Points on a hilly landscape, in no order, each with its height.
A ball rolls from a point to the lowest of its 3 nearest points, and stops where none of them is lower. Distance is the straight distance between rows; heights are no part of it.
Batad: [186 122 135 110 141  91 197 126 145  96 121 138 161 116 137 123 169 104
 112  99 137 126 107 175 155 132 107  99  88 174 126 156 157 112 156 117
  78 136 133 110 151 124 106  94  63 140  99  96 189 118 149  95 100 128
  60 135 177 149 142 107 148 150 129  88]  h=1.57
zumu: [145 126 165 116 109  76  97 155 164 118 136 167 159 127 127 218 135 132
 146 158  77 163 144 148 165 126 156 145 147 152 128 197 152 129 199 181
  95 135  98 143 139 119 142 153 212  70 169 157 118 204  82 112 132 100
 189 152 100 132 117 143 115 121  41 161]  h=2.11
zir: [ 90 121 145 112 186 153 113  98  87 167  51 152 125  87  98 136 131 156
  72 170 108 126 183 145 102 149 116  80  74 172 165 169 130 110 125  99
 134 135 117 142  83 122 131 107  53 133 144  73 125 103 103 135 126 185
 152 157 146 167 169 112 154 106 128  80]  h=4.76
kobu: [126 161 104 136  96  99 150 159  70 122 110 124  94 109 104 117 124 159
  92  98 171 171  95 110 136 128 168  94 113 132 146  99 113  73  85 113
 115 118 152  95 164 103 132 153  93 117 113 118 120 115 137 101 150 117
 109  94 128 115 120 129  84 204 219 109]  h=1.46
neset: [144 152 142  89 102 141 123 108 144 151 152 129 122 141 165 214 134 140
 123 158 100 117 120 113 148 152 129 153 147 121 102 193 149 128 160 141
 117 165 121 131  98 105 130 183 245  90 158 134 126 187  83 109 135 113
 179 149  83 138 132 136  54  87  40 154]  h=1.96
Kop: [ 93 102 111 162  79 107  88  88  93 110 152 125 107  93 103 118 103 125
  96 165 163 241 102 124 140  93 201 100 137 123 147 124 160 105  63 123
 146  74 104 101  78 131 149 144  94 115 110 119  97 122 101  74 138  93
 150 102 132  83 147 140 108 168 150 123]  h=6.98
Vaku: [113 112 145  98 182 136 124 115 108 192  83 160 128  96 106 121 146 158
  33 150 110 134 170 158 113 166 122  59  84 140 127 185 117 113 142  70
 120 124 118 125 113 139 132  95  41 132 132  97 116  81 184 152 129 180
 159 158 156 159 116 132 140 104 120  84]  h=4.61
Bipip: [135 190 118 104  72 170 103 107 107 148 115  78 133 177 110 102  90 124
 123 145 128  94 133  89  91 159 119 159 151  84  97 114 121 130 178 142
 113 130 108 160 121 138 109 171 128 131 166 170 121 190 126 131 127 103
 176 111  95  71 136 124 131  70  87 156]  h=4.60
Votep: [172 124 170 174 153 149 131 158 161  74 141 147 114 101 135 121 105 142
 193  98 151 106 116  73 166 102  79 171 145 148 151 107 114 176 109 145
 118 115 146  92 159 126 129 117 118 197 134 123 173 145 105  99  92 117
  71 143 140 161 112 148 142 100 180 152]  h=2.27
Lib: [113 147  98 148 111 100 118 119 101 109 190 111 108 152 115 111  68 105
 101  78 143 177 111 128 163 124 132 147 154 103 136 124 134 149  81 150
 144 126 165 120 117 147 120 174 141 116 125 116 135 136 116  91 136 107
 156 112  93 130 151 157  77 149 205 121]  h=0.85
voso: [ 85 126 102 101 124 151 116  86 112 154  77 156 110  96  97 116 121 151
  77 161 124 180 133 135 120 124 175 100  60 125 149 167  90  93 101 123
 142 106 133 122 108 101 145 116  52 122 112  90  88 122 147 141 157 128
 126 148 177 135 124 108 151 121 140 103]  h=5.10
fusif: [ 86 109  80 142 109 135 151  86 106 119  87 127 102 121 109 153 121 118
 106 161 136 196 124 135 149 108 180 114 100 122 142 161  98 101  79 123
 141 109 124 158  99 106 154 124  64  97 105 120  85 143 126 128 151 123
 118 129 154 114 107 127 126 131 157 133]  h=5.88
doseb: [111 126 114  86  90 129 112  66 120 125 101  78 132 139 129 120 101  99
 143 136  79  60 108 102  99 116 113 116 186  82 116 118 204 162 176 181
  94 103  80 175 106 145 120 174 180  92 156 164 110 149  91  91 147  84
 163 120 125  61 131  75 177 112 100 154]  h=4.52
falas: [ 72 100 126 144  82 163 123  75 130 139 108 106 126 135 167 130 103 124
 167 145 126 108 124 125 120 117 136 132 152 141 144 118 162 128 132 131
 196 144  92 176 133 140 138  89 163  89 110 141  85 121 115 126 105  95
 190 120 167  82  73 111 170 150 120 156]  h=4.74
bimug: [127 103 120 151  95  99 128 119 140 132 166 154 137 141 153 184 104  65
 114 148 124 147 114  99 178 120 128 180 114 139 107 163 155 149 169 121
 114 143 165 141  78 139 113 152 211  89 121 119  73 172  77  90 152 169
 196 140 119 155 127 135  58 131  98 121]  h=0.60
nok: [162 153 156 152 121  99 155 158 109  79  96 138 144 131 100 140 141 123
 129 100 118 130 104 174 131 117 150 101 107 149 146 125 129  91 102 130
  70 116 135  63 157 105 113 119  82 125 117  94 154  61 103 115 107 128
  65 104 146 124 126 135 151 192 175  84]  h=1.76
reg: [139 130 167  95 164  68 182 164 126 115 136 165 159  92 126 114 190 125
  59 118 119 146 126 185 121 142 133  55 113 177 128 142 154  69 104 126
  89 135 115  63 167 138 120  95 116 114 117 106 160  90 140 114 135 151
  82  90 161 138  92 125 165 184 163  88]  h=0.75
zutum: [121 154 124 111 126 131 116 140 104 119 182 111  94 148 150 128  80 110
 108 136 133 134  77  78 140 119 100 175 139  77 109 151 123 135 127 121
 165 145 183 128 118 136 122 161 193 145 143 159 121 173 125 131 132 151
 153 112  94 150 127 136  96  77 137 157]  h=3.48
muna: [118 120 144  92 112  99 146 134 134 171 190 121 139 157 138 161 116 114
 106 147 113 138  96  82 154 156 146 181 122 130  87 175 121 141 111 134
 142 135 179 126  95 147 125 165 207 120 120 149 114 158 120  88 120 148
 194 130 107 168 137 190  61 128  81 123]  h=1.34
Kediz: [153 137 131 122 138 103 161 160  97 154  96 177  96  91 117 114 151 144
  46 135 123 162 139 150 114 132 157  72  78 138 123 134  96  72 105 118
 103 138 130  81 157 147 147 108  45 126 121 111 127  83 156 124 157 150
  84 122 164 158 148 139 123 137 173  90]  h=5.23
bam: [147 157 114 146 121 110 123 181 106 118 147 114 106 119  90 106  86 114
 111  81 149 198 137 140 119 143 168 121 156 150 147  77 120  91  52 123
 122 123 147  61 156 124 123 121 112 100 156 140 145 100 134 137 135  99
 104  56 136  80 139 154 121 190 210  98]  h=0.86
kemos: [125 138 105 147 146 166  99 136  99  91 171 127  90 140 117  94  88 126
 114 110 149 148 126  97 154 140 137 138 114 108 126 119  92 151 108 115
 156 138 143 143 136 150 152 174 107 134 107 125  80 156 151 145 136 135
 127 117  90 158 132 135 140 121 169 122]  h=5.69
Tesam: [180 141 133 166 130 131 144 206 176 112 130 136 103 125 112 110 147 152
 191 117 122 117 125 103 149 143  87 142 150 120 116  84 125 149 128 149
 104 107 120  61 138  92 146 108 108 172 127 172 150 123 172 160 124 103
  73 123 146 107 135 121 137  96 114 146]  h=2.33
tum: [134 178 164 107 133 104  85 146 127 171 195 130 150 123 161 151 122 121
 142 110  89 118 118  58 153 130 108 183 195 126  98 143  70 114  88  96
 133 103 166 151  98 125 122  86 238  98 139 106 157 133 121  63 116 141
  99 140 110 164 135 190  84 114 151 122]  h=1.84
Vab: [130 143 173  94 154 101 112 144 136 170 202 115 151 147 168 142 143 132
 126 146 110 101 106  75 151 113 105 207 196 105  73 130 115 113 122 123
 124 133 189 118 123 130 139 108 236 126 147 127 186 143 149  85 152 150
 129 124  77 164 130 169  59  76 121 121]  h=1.82
Tez: [128 161 134 137 112 161 113 107 135 133 117  87 111 172  98  89  91 143
 149 142 124 114 126  93  73 135 134 106 144  82 133  75 123 109 148 156
 149 110 100 165 155 135 135 163 115 126 142 172 125 150 140 188 134 108
 150  91  97  60 140 107 166 117 110 147]  h=4.39
sisor: [170 135 162  99 156  70 165 123 132 145 103 158 161  98 144  98 202 144
  68 115  80 138 163 189 135 150 111  84 100 157 117 133 126 119 135 119
  87 141 146  98 128 136 113 103  73 151  83 114 173  97 189 151 133 190
 113 141 146 180 128 117 157 124 132  87]  h=2.02
fulu: [ 72  65  79 141 103 150 135  84 118 130 129 118 125 102 127 157 127 121
 144 139 150 183 175 119 156 119 182 111 120 128 144 154 168 122  78 106
 123 126 137 141  83 121 140 122  99  81 117 119  65 152 113 136 177 112
 142 128 161  87 113 122 150 136 165 115]  h=6.41
boti: [102 128  89 143 100 155 126  84 118  96 165 111 113 163 124 151 129  88
 111 138 201 151  78 122 129  87 109 134 125  69 120 149 148 158 138 126
 156 167 147 150  94 161 119 186 159 101 141 128  98 182  91 125 124 145
 161 124 103 127  96 121  87 106  85 124]  h=4.41
Vede: [103  95  93 151  91 119 123  89  94 124 169  94 114 123 116 146  93  66
  83 149 161 182 102 123 150  87 168 144 124 114 117 160 135 143  91 132
 147 133 137 142  84 159 115 196 151 119 127 117  73 148 116  57 150 138
 181  91 128 119 125 146 104 133 157 124]  h=6.90
vel: [122 157 100 156 122 119 106 154  97  86 156 112 113 163 111 106  89 118
 132  64 143 150 133 118 156 133 143 135 135 132 130  87  98 111 103 125
 119 107 151 101 165 148 161 125 127 130  98 122 143 135 153 108 117 151
  72  94 133 168 133 167 105 166 201 135]  h=3.64
figi: [101 140 154  92 155 171 102 121 158 177  74 135 121 130  96 113 151 177
 127 139 150  86 179 110 106 143 156  76  73 131 135 122  94 123 138  99
 162 130  94 152 137 112 124 132  70 160 110 122 106  90 136 194 140 160
 156 129 155 138 148 128 161 126  94 130]  h=2.93
Nibe: [176 129 170 130 165  85 161 145 192 104 104 158 143 128 135 115 190 131
 136 116 114 103 101 169 158 144 125 116  91 168 105 141 156 152 153 152
  95 115  88 102 143 131 126 104  83 189  95  94 186 123 168 112  94 154
  52 169 140 181 157  94 153 156  91 112]  h=1.66
kuri: [ 81 119 161  99 197 108 127 110 126 196  94 147 140  93 112 111 150 135
  65 163 131 104 187 176  91 177  61  68 104 148 126 156 148 144 156  83
 128 153 118 107  85 145 125  70 107 152 134  88 158  90 154 141  87 168
 158 150 167 190 147 153 134 115 126  83]  h=4.75
rar: [163 132 137 130  75 132  99  59 150 122 118 135 135 126 170 138 154 118
 109 167  81  55 149 138 133 131 126 121 201 116 107 139 166 141 198 181
 119 176 107 148 133 163 128 109 217  99 163 179 117 164  59 102 120  74
 188 105 138  73  78 103 118  95  77 183]  h=4.44
rov: [136 128 166 130 139 129 123 104 145 114 145  93 142 113  76 168  93 117
 158  92 150 104 135 121 179 103  68 188 196 126 125 113  57 151 101 139
 105 134 171 153 141 137  87  89 152 147 154 112 189 110  99  58 117 129
  75 158 116 121  73 167  91 134 188 101]  h=1.26
gufo: [100 118 102 117 135 177 137 112 139 139  59 129 101 144 100 125 135 165
 130 144 178 138 134 108 114 141 147 113  85 127 153 142  98 119 118 116
 168 147  94 136 103 116 120 176  77 113 117 117 105 117 132 182 136 143
 135 146 139 153 117 109 165  97 114 126]  h=4.01
pufof: [127 118 109 142 103 143 123  96 118 114 125 100 144 121 174 133 129 111
 130 160 129 115 119 132 114  91 122 113 162 115 123 138 167 160 174 128
 148 190 115 162 118 142 110 143 201  71 152 170  79 148  75 111 120 102
 208 128 111  80 103 112 120 107 101 168]  h=4.12
Bovu: [138 138 144  95 112  85 121 158 162 180 183 154 138 115 141 223 114 151
 145 157  72 149 140  81 163 149 160 155 145 145  98 180 138 116 146 147
 106 128 117 118  54 110 121 151 209  85 148  99 129 191 110  72 137  73
 208 162  82 171 168 197  69 125  65 133]  h=0.88
Nuka: [ 51  81 110 166 119 184 112  89 119 145 110 116 129 139 153 156 145 109
 166 132 149 150 141 154 141  95 162 116 125 144 168 126 147 121 130  69
 199 167 107 154 101 127 116  74 128  98 111 105  54 106  92 163 132 115
 134 130 153 103  75  86 183 137 133 112]  h=4.85
kivel: [168 137 163  89 144  54 219 143 149  84 130 132 197 101 106 123 163 124
  90 104 127 122  98 186 110 129 106  92  88 152 145 153 145  70 126 123
  60 130 151  76 155 104 107 121  99 128 115  93 164  96 139 101 137 110
  72 102 162 150 108 115 164 183 153  80]  h=1.48
fuzab: [127 144 132 130 158 144  99 164 111 127 177 137 131 151 143 124 108 147
 128 132 138 136 106  86 130 147  90 195 184  87 119 117 132 140 113  99
 147 136 173 104 111 106 146 124 183 152 151 156 150 165 133 114 133 162
  96 100  70 148 129 165 103 105 115 170]  h=3.83
rop: [ 76  97 128  79 183 160  62  94 104 152 119 161 129 100 136 147  82 153
 184 153 111  60 192 182 150 154 145  93  91 199 159 147 141 143 135 109
 150  87 100 164 132 122 147  47 140 143 167  65 117  54  81 136 123 158
 154 140 132 151 157 109 173 165 123 139]  h=4.98
kam: [140 116 126  90 182  97 184  94 119 162 181 139 201  63 102  73 167 127
 112 151 128 118 161 169 150 129  76 102 132 179 131 150 206 113 126 136
 120 137 131 124 115 159  54  62 106 129 121 102 192 125 164 127  60 165
 132 143 137 149 119 132 164 165 136  68]  h=1.11
Tava: [161 123 162 125 174  90 188 124 125 125 147 130 178 104 111  87 178 125
  72 113 103 138 115 200 155 151  90  76 103 171 132 189 150  89 118 149
  64 153 135  88 129 155  78  79 105 134 130  96 167 130 157 129 121 137
 103 144 146 170 116  93 133 158 117  66]  h=1.44
Poka: [102 104 103 151 103 102 118 119 138 132 182 119 140 143 161 186  96 103
 111 150 125 162 105 155 180 106 138 174 114 123  77 180 154 155 142 143
 152 167 165 136  92 153 114 172 226  91 152 139 120 167  89  81 154 128
 191 142 100 135 109 141  50 106  71 140]  h=1.68
Kas: [126 150 158 135 125 138 117 139 117  97 163 129 141 117 105 166  73 125
 156  86 155 101 111 102 171  95  90 194 184 110 124  51  69 149  91 136
 118 117 165 117 153 131 137 115 167 139 133 137 156 126 105  72 124 155
  78 160 106 126 108 187 107 158 205 102]  h=1.92
muvis: [177 127 138 155 152  98 158 158 173  57 131 125 148 125 129 171 136 130
 160  81 151  96 115 134 169 134 113 166 116 166 171  87 107 153  89 122
  59 119 126  90 156 126 128 109 104 162  95 112 163  97 114  84 103 113
  61 147 135 131 117 140 136 175 170  95]  h=2.09
rares: [164 143 158 151 139 112 187 170 152  64 119 162  87 102 139 132 163 129
 162  84 110  86  93 150 157 154  96 150  92 160 146  96 115 169 129 151
 110 102 136  99 167  95 127  99  86 164  98 101 153 130 137  94  95  92
  67 158 146 153 117 128 129 162 143 131]  h=2.17
kopi: [179 123 156 160 151 112 145 181 196 117 117 152 134 138 126 112 183 135
 180  95 132  90 113 145  91 123 135 133 124 156 106  91 141 161 156 155
  88 108 117  79 142  92 132 117  95 182 119 137 164 121 172 185 119 135
  80 135 138  99 181 116 139 126  86 155]  h=3.65
supe: [132 130 122 118 162 143 120 136 117 154  72 161 100 128 109  91 146 149
 112 150 132 125 150 137 126 146 149  63  53 140 124 135  90 109 131  93
 134 119 138 106 115 134 132 116  57 126  88 117 117 107 152 187 136 177
 138 144 150 183 108 108 153 108 136 107]  h=3.95
getu: [124 165 136  81 124  97 110 123 126 172 201 130 165 151 172 160 110 142
 123 103  90 115  69  63 159 157 126 179 185  95  94 131  96 122 122 105
 139 121 184 129  98 112 119 114 236  98 107 120 163 145 139  80 139 136
 142 168 103 157 146 176  56 124 109 127]  h=1.67
razuk: [179 112 170 124 141 122 142 152 170 163 103 170 141 133 153 114 210 128
 129 111 131  99 130 145  80 161 131  91 130 162 108 109 112 121 152 140
 132 133 104 112 153 135 117 121 118 149  97 138 164  99 187 189  98 159
  95 137 133 171 184 107 161 105 101 120]  h=2.41
zaro: [141 152  96 132 139 139 122 153  91  88 177 100  92 160 126 109  80 128
 107  98 147 156  85  88 164 127 116 168 133  83  88 116  89 121 108 126
 157 128 145 131 122 148 111 167 145 139 120 132 125 136 148  97 149 158
 112 141 108 154 119 130  84 139 169 142]  h=3.02
Pidu: [122  91  81 130  90 193  80  90 106 140 105  96 131 129 160 127  99 120
 138 162 137 109 151 120  55 103 108 128 168 108 123 125 157 119 163 154
 154 141 105 193 134 134 137 135 149  95 132 156  99 119  87 127 136 116
 170 118 109  49 102 117 137  86 101 147]  h=4.43
der: [173 141 126 155 156 129 142 189 152  85 124 153  76 163 134 100 140 155
 175 114 117 134 123 134  98 138 118 133 107 125 124 117  88 151 124 115
  92 104 133 100 156 128 141 145  83 187 105 134 143 120 177 191 120 131
  89 141 152 156 148 116 138 110 148 165]  h=1.38
fevu: [120 155  90 124 132 137 147 143 123 118  93 109  70 154 100  89 117 128
 106 118 159 161 130 102 125 126 138 134  83 116 125 119  87  88 122 115
 166 145 119 127 146 129 173 142  66 131 108 121 108 123 176 143 132 134
 100 134 135 154 129  99 143 128 165 135]  h=1.42
nufi: [ 84  92 101 131  99 176 114 115 139 153  94 106  87 123 153 130 114 136
 143 169 161 115 131 128  99 106 125 129 108 120 148 107 154 148 138 136
 179 114 108 174 131 128 151 124 111 122 138 140  95 102  68 144 109 114
 147 131 120  78 121 113 148 111 107 154]  h=4.62
gid: [ 78  96  96 168 129 130 136  78 104 131 119 138 120 107 125 135 105 108
 107 147 167 185 110 135 144  73 172 127 118 126 159 160 146 149  79 109
 116 110 128 127  64 123 133 143 117  78 123 123  43 141 105 110 162 120
 150 121 153 108 108 136 135 128 166 108]  h=6.55
zogo: [104 133 126 120 122 110 117 129 114 137 181 111 126 139 109 159  97  99
  75  96 115 168  72 103 179 120 146 177 133 110  92 162 125 145  86 141
 135 150 199 138 120 144 110 189 205 123 131 110  93 128 107  95 130 158
 164 122 114 152 137 161  47 133 135 104]  h=1.18
Dud: [160 124 136 114 174 106 162 135 137 143 117 154 131 161 118  99 181 141
 102  80 103 129 121 192 130 132 116  94  84 162 130 132 138 110 142 130
 112 111 128 109 134 129 137 125  79 136  98 125 157  86 190 177 122 154
 105 166 174 200 146 108 188 111 128 124]  h=1.69
gama: [ 86 116  87 106 105 175 117  99 134 136 107  81 138 137 123  96 122 159
 155 170 116 103 141 102  53 118 162  91 126 124 174  91 108 148 155 130
 164 106  73 176 138 120 123 155 103 143 121 133 102 106 121 192 141  94
 131  93 114  93 135  99 165 127  87 162]  h=4.79
Rizib: [133 147 124 134 104 140  80 135 102 114 133 115 126 149 154 150 116 115
 138 141 104 129 103  91 124 116 102 184 171  67 109 183 123 131 174 139
 161 164 151 126 108 114 125 167 207 118 133 171 119 163 108 107 131 129
 168 122  89 115 116 141  80  99  70 165]  h=2.89
lig: [118 150  57 160 121 142 144 149  55 121 157 110  98 144 111 131  92  94
 118 128 156 174 125 125 144 133 129 116 114 100 133 127 123 125  78 107
 132 102 170 141  96 140 143 159  83 133 120 104 101 139 154 113 141  99
 157  86  96 137 126 146 119 157 182 122]  h=2.67
fivu: [ 67  57  85 115 128 149 127  87  96 127  88 142 127 119 110 157 128 140
 140 148 146 160 167 149 171 126 173 122 112 183 146 175 126 109  72  91
 141 137 130 165 113 120 135  71  96  65 132 113  61  82  91 146 153 121
 111 157 160 115 133 101 204 155 106 112]  h=6.69
pakar: [159 151 150 132 131 169 108 184 120 131 140 102 100 146 115  77 127 162
 141 137 118 111 131 103  71 159  95 153 138 100 108  99 120 128 148 122
 123 128  97 117 164 127 129 180 120 151 131 166 144 160 163 187 156 131
 107 107 114  76 139 112 122  71 112 172]  h=4.11
Liga: [161 111 200 117 110  65 183 171 169  73  94 141 169  74  90 199 132  86
 131  68 200 137 139 157  93 154 157 147  91 162 137 138 144 126 113 110
  86 138 130  95 152 122  96 116 102 132 164 122 194  89  91  92 140  86
  90  73 124  85 136 140 124 144 135  86]  h=2.13
bubin: [132 119 110 133  99 182 125 134 135 108 115  64 119 152 135  96  95 134
 133 154 121 114 116 106  68 130 133 148 152  89 122  83 135 141 152 141
 166 146 126 152 139 123 131 177 105 115 147 182  96 167 124 187 142  97
 154 119 102  69 138 102 131  94  95 181]  h=4.48
sas: [ 70  71 115 142  78 140 107  81  94 117 108 130 140 111 174  95 143 135
 176 161 110  66 142 110 113 106 133 113 186 109 152 111 205 154 130 160
 154 107  79 196 139 131 139  87 147 107 114 106 113 120  84 149 126  76
 182  98 154  76  98 122 152 138 137 186]  h=4.77
nenak: [148 145  99 140  81 116 106  94 151 125 130 145 134 129 165 172 143 110
 119 162  97 140 138 155 146  92 131 140 161 119  98 194 171 144 168 155
  90 160 125 165 108 132 112 154 212  81 208 174 112 169  69  92 123  96
 181 145  99 118 110 115 102 122  22 138]  h=3.66
gosu: [125 133 145  95 173 125 124 134 144 206 101 152 142 108 116  98 187 131
 111 123 111  92 168 166  64 156 139  67  98 148 123 119 117 127 153 110
 172 135  96 114 151 119 129 149 100 140 125 143 150  85 195 208 116 149
 133 154 122 168 167 125 151 125  79 121]  h=2.51
luz: [155 120 148 152 121  60 152 168 129 107 101 143 146 121 138 125 149 142
 106  75 136 143 120 178 119 161 162  90 118 163 160  82 123 103  79 112
  74 106 116  59 155 123 139  94  81 133 149 130 137  73 141 102 154  99
  79  78 163 149 105 130 137 194 167  80]  h=1.81
lobi: [162 121 136 151 151  65 172 151 154 114 108 164 152 126 143 134 203 124
 118 117  98 111 120 169 129 119 115  96 125 174 126 148 111 120 144 135
 107 113 121 107 129 125 127  77  67 166  78  99 164 100 182 152  93 117
  83 146 162 177 136 116 133 143 114 121]  h=1.60
kitu: [160 141  88 146 155 145 145 178 105  91 133 113  90 135 115  97  98 114
 158  92 127 143 136 117 139 119 120 145 124  91 143  96  82 139 121 133
 135 132 151 106 138 151 146 137 116 164  91 123 136 151 132 158 130 147
  92 136 106 169 144 152 114  94 176 146]  h=3.05
monep: [153 134 142 159 143 181 101 165 131 148 176 114 131 157 120  95  98 144
 150 124 114 120 134  73 106 155  81 177 175  90 112 102 133 126 123 137
 116 100 137 107 129 118 145 136 176 168 175 178 133 179 174 179 143 148
  98 126 112  98 144 119 120  67 135 186]  h=3.96
musi: [106 143 100 156 115 156 113 150 115 123 139  98  91 192 122 101 107 130
 128 133 136 149 125  94 126 121 140 159 125  85 139 124 114 150 138 115
 186 164 131 152 134 125 131 144 107 112  90 143  82 126 147 156 158 142
 132 122  98 104 123 138 120 110 131 164]  h=7.08
Zube: [154 156 131 140 178 149 145 164 149 108  99 138 114 166 134 116 196 134
 136 102 142 134 119 142 117 139 143 117 102 126 127  92  84 120 139 128
 144 127 121 120 155 119 163 136  80 164  81 135 149 125 174 200 113 160
 106 147 154 172 151 115 140 126 157 145]  h=1.56
duz: [142 128 144 102 168  66 171 140 145 167 111 132 161 111 138  97 214 105
 119 117 129 107 167 174 120 137  97 111 113 158 123 128 135 108 201 129
 134 120 111 111 120 148  92  93  97 160  89 125 153 102 201 159  78 204
 126 156 127 184 158  79 151 121  86  93]  h=2.32
Zemeb: [132 131 127 109  89 146 129  68 143 124 113 127 154 124 138 126 113 136
 126 148  73 106 154 128  98  98 136 145 173  77 119 112 157 123 199 165
 103 160 110 157 107 110 107 144 194  81 194 169 106 173  91 117 130  89
 188 131 112  67 102  95 120 104  71 154]  h=4.17
parov: [159 132 166 167 158 131 115 152 179 152 170 132 146  75 124 130  94 138
 148 161 140  98 113  73 130  91  70 169 164 123 157 101 109 171  96 149
 115 108 155 125 143  97 117 125 169 178 147 134 217 135 145  80 117 130
  68 156  93 114  98 164 105 114 150 139]  h=1.89
sezi: [140 145 141 154 114  84 117 168 103  65 145 130 122 106  81 152  98 117
 154  59 156 150 140 160 146 132 127 167 140 155 123  70 111 111  70 111
  98  99 156 107 138 128 122 128 126 156 161 150 153 128 106 103 128 131
 111  92 109 102 120 183  85 205 189 111]  h=1.19
vukal: [184 161 178 153 133 130 130 150 153 115 110 121 133 172 112  88 121 141
 188  60 111  81 174  98  68 145 110 127 154 119  99  77 131 153 144 137
  51  98  99 117 168  94 137 169 110 188 164 164 139 149 184 195 143 133
 100 123 134  76 182 135 147  77 118 150]  h=4.37
Luzut: [117 146 122 144 156 159 121 150 165 170 102 140 133 156 129  87 138 129
 170 119 140 100 138 125  70 160 146  89 103 113 108  83  67 123 146 135
 149 113  94 127 155 118 142 128  92 145 118 155 135 125 184 172 122 123
 119 126 116 124 154  93 170  81  85 146]  h=2.88
tila: [ 56 125  78 118 111 165 125  99 101 118 108 114 119 139 150 136 149 107
 146 158 157 148 146 127 147  77 144 137  96 120 164 136 119 141 136 112
 180 132 113 164 125 121 140 113 112 102 126 132  79 149 119 127 114 107
 136 163 140 105 108 102 164 130 122 106]  h=4.88
bipin: [ 44  98 111 111 113 182  97  91 115 146  80 142 115 122 123 138  97 125
 166 165 112 123 170 128 126 123 130 112 109 147 141 119 122 125 118 121
 185 104 108 177 122 120 145  65 113 116 137  76  81  92  75 136 102 116
 147 161 157 135 126  73 186 151 136 117]  h=4.95
Gizi: [ 79  74 119 119  78 187  65  98 140 173 131 100 156 124 177 112 125 136
 164 165 139  76 136 123  91 111 152  92 132 106 139 112 150 136 142 135
 191 123  80 198 182 125 128  99 127 137 116 132 128 110  93 182 138  75
 109 106 154  58 105  97 177 150 137 169]  h=4.78
dele: [173 141 121 156 160 132 126 191 126 121 158 112  93 146 131 101 111 133
 178 113 136 148 113  98 134 116 100 164 159  76 117  83 107 116 116 129
 124 111 167  83 138 134 155 159 130 173 131 148 154 165 155 141 164 159
  88 128 116 132 138 156 100 119 133 149]  h=3.92
Lutez: [129 119 107 111  62 122  90  70 127 127 116 113 141 132 173  90 109 123
 162 139  83  59 116 113  98  92 114 104 206 108 134 132 203 177 163 191
 128 119 109 177 139 162 105 131 179 105 103 160 105 146  79  85 100  63
 162  98 124  76  94 116 109 116 126 159]  h=4.66
Lep: [205 126 188 117 128  89 194 145 161  45 109 147 146 113 121 164 140 144
 141  65 124 124  89 172 129 152  89 121  75 184 158 120 147  98 126  96
  62 112 127 122 184 136 117 126  84 140 118  90 161  71 119  80 103  96
  90 107 143 125 147 154 123 193 141  74]  h=1.98
Paf: [127 135 101 129  90 150 116 105 111 123 124  89 133 152 145 130 125 117
 134 184 122 132 124 127 124 132 125 161 140  70 130 141 140 153 168 135
 153 173 113 156  86 115 144 150 169  93 154 159  93 146  97 105 142 116
 195 118  91 103 136 120 101  99  92 144]  h=3.56
Mobu: [ 59  97 132  90 158 161  68  76 137 189 105 150 133  86 113 149 118 154
 141 181 139 105 164 154 132 130 144  85  81 170 166 100 117 124 135 116
 153 121  67 189 149 124 153  76  97 161 161  93 145  76  81 145  96 140
 126 155 148 135 159 102 172 143 122 148]  h=4.97

Call two points neighbours if one is among the 3 nearest of the other. Go from one point of each pair to the other, from neighbour to neighbour, staying as low as possible. Name the highest point that can't be avoided.
der and reg => Dud
kam and rov => Votep
bimug and der => lig
bimug and Lib => zogo
rov and bam => Kas
Bovu and Lib => muna
reg and kam => Tava
